A landscape with many valleys, sampled at points; each row gives a point and its height.
A ball rolls from a point to the lowest of its 6 nearest points, and stops where none of them is lower. Distance is the straight distance between rows; heights are no part of it.
k653 h=2.41: [-10  -9  23  -1  34  25 -34   2 -19]
k580 h=3.48: [  5  -1 -38   4   3 -21  17  12  41]
k850 h=8.09: [  4   8  -6 -21 -20 -23   7   7  -2]
k238 h=3.78: [-11  -3  19  -6  33  17 -14  -1 -25]
k506 h=3.50: [  6  -9  -1  -1  31   2 -31   7  -5]
k683 h=4.78: [-10  11  33   3 -27  18  10  -6 -36]
k266 h=3.63: [-14  18  14 -16   3   7   4   2 -23]
k671 h=3.85: [  2   0   6  -4  33   3 -19   5 -12]
k313 h=3.27: [  7 -14 -18  10  26 -15 -31   4  13]
k872 h=5.30: [-33 -19  42  11  33  22 -18 -20 -43]
k984 h=3.99: [  7   1 -49   0  -1 -10  27  15  54]
k406 h=2.44: [ 13 -10 -42  18  14 -11  -6   3  55]
k956 h=5.48: [-33   1  34   6  15  21  -4 -14 -43]
k43 h=5.63: [-28   0  53  18 -22  19   4  -9 -54]
k876 h=5.42: [ 26   3 -16 -18 -41 -19  26  -7   1]
k75 h=6.50: [ 32   7 -10 -19 -43 -13  24  -5 -10]
k148 h=3.04: [ 13  -6 -40  21  11  -2 -29  -8  68]
k128 h=2.26: [ -7 -13  23   2  35  22 -55   8  -5]
k566 h=3.34: [ 25   3 -43 -22 -38  -7  45   0  51]
k770 h=1.99: [  8 -16 -33  17  17 -14 -23   8  38]
k367 h=1.90: [ 13   0 -32 -18 -33 -15  37   6  48]
k270 h=3.38: [ -5  -1 -33  -9 -10 -19  27  12  38]
k724 h=3.11: [  6  -7 -35  11  12 -19   9   8  38]
k35 h=7.33: [ -4  12  -2 -14   8 -14   3  11  -6]
k678 h=4.66: [ -1   0 -22  -5   3 -21   6  10  13]
k267 h=3.71: [ 13   5 -49   6   8  -8  18  13  60]
k473 h=0.54: [-17  16  24  -8   9   9   2  -1 -30]
k520 h=3.51: [ 16   8 -46  -7 -15 -13  37  17  63]
k731 h=3.00: [  6 -12 -33   8  19 -19  -5  10  23]
k454 h=5.27: [-17   8  47  10 -24  22  13  -9 -44]
k492 h=2.94: [ 11   0 -27 -17 -34 -22  31   3  33]
k437 h=6.88: [-11 -10  58  27 -35  18   8 -11 -62]
k269 h=5.46: [ 15  11  33   6 -32  21  22  -9 -43]
k83 h=2.83: [  6 -12  -1   8  28  -4 -49  12   5]
k688 h=4.65: [  0   6 -18 -13 -18 -25  20   8  21]
k692 h=6.07: [-34 -18  45  16  34  16 -21 -23 -54]
k314 h=6.46: [ -6  18  10 -15  -7  -2   3   7 -18]
k328 h=0.92: [-19 -20  38   7  33  26 -43   0 -17]
k5 h=3.56: [-22  14  35  -5  -8  17   6  -5 -32]
k809 h=2.99: [  0  -8   9  -1  33  13 -37   2  -9]
k407 h=8.64: [ 10  14  -3 -20 -26 -16  12   0  -5]
k881 h=3.53: [ 26  -3 -27 -14 -46 -18  39  -7  27]
k442 h=4.27: [-24   0  27   1  27  17  -5 -11 -33]
k150 h=2.35: [ -4  21  29 -11 -17  11   7   0 -25]
k141 h=2.52: [ 12 -16 -20  23  12 -12 -42   5  36]
k981 h=4.34: [-32 -33  51  11  38  22 -42 -16 -38]
k756 h=5.31: [ 24   5 -53  20  10   5 -24  -2  77]
k816 h=4.64: [  0   2  -6  -9  25  -5 -13   7 -10]
k744 h=7.06: [ 24  13  -7 -20 -37 -17  17  -6  -8]
k349 h=3.54: [ 21   1 -50  19  16  -3  -8   1  63]
k40 h=5.65: [ -5   4  -9  -9  19 -11  -4  12  -7]
k643 h=3.49: [ -3  -7 -31   4   9 -20   9   7  30]
k903 h=5.80: [ 30  15   6 -11 -41  -4  19  -5 -26]
k109 h=3.88: [ 19  13 -50  -5 -10 -10  33  16  65]
k605 h=4.44: [-22  11  41   5 -13  17   6  -5 -37]
k387 h=5.05: [  8  13  30  -6 -31  17  16  -8 -35]
k844 h=5.84: [ -8  11   5 -10  16  -1  -7   9 -19]
k912 h=0.96: [ 12 -13 -33  22  13  -8 -27  -1  48]
k352 h=4.24: [  5  -3 -21  -1  18 -17  -2  13   4]
k80 h=2.53: [ 24  17  18  -6 -34   5  16  -7 -31]
k303 h=5.99: [-40   1  45  13   9  15  -2 -15 -51]
k12 h=6.17: [  4   2  48  11 -29  28  15 -14 -47]
k576 h=3.60: [ 30  -3 -28 -14 -48 -18  46 -10  30]
k916 h=6.41: [-44  -8  48  18  21  16 -10 -20 -55]
k322 h=2.57: [-22 -17  35   2  33  26 -34  -9 -25]

Call two points neighbours if one is among the 6 nearest of the other. Go from one point of each pair to the other, from neighbour to neighbour, staying as low as possible. Name the highest point that can't be avoided.
k328 / k367: k580
k473 / k367: k442
k328 / k912: k83

Where does a ball stop that starts at each point below?
k407: k367
k744: k473
k984: k912
k40: k328
k872: k328
k816: k328
k238: k328
k850: k367
k313: k912

Two balls start at each pair of points below. Name the first point that both come to, or write none.
k903 / k844: k473
k683 / k437: k473
k269 / k43: k473
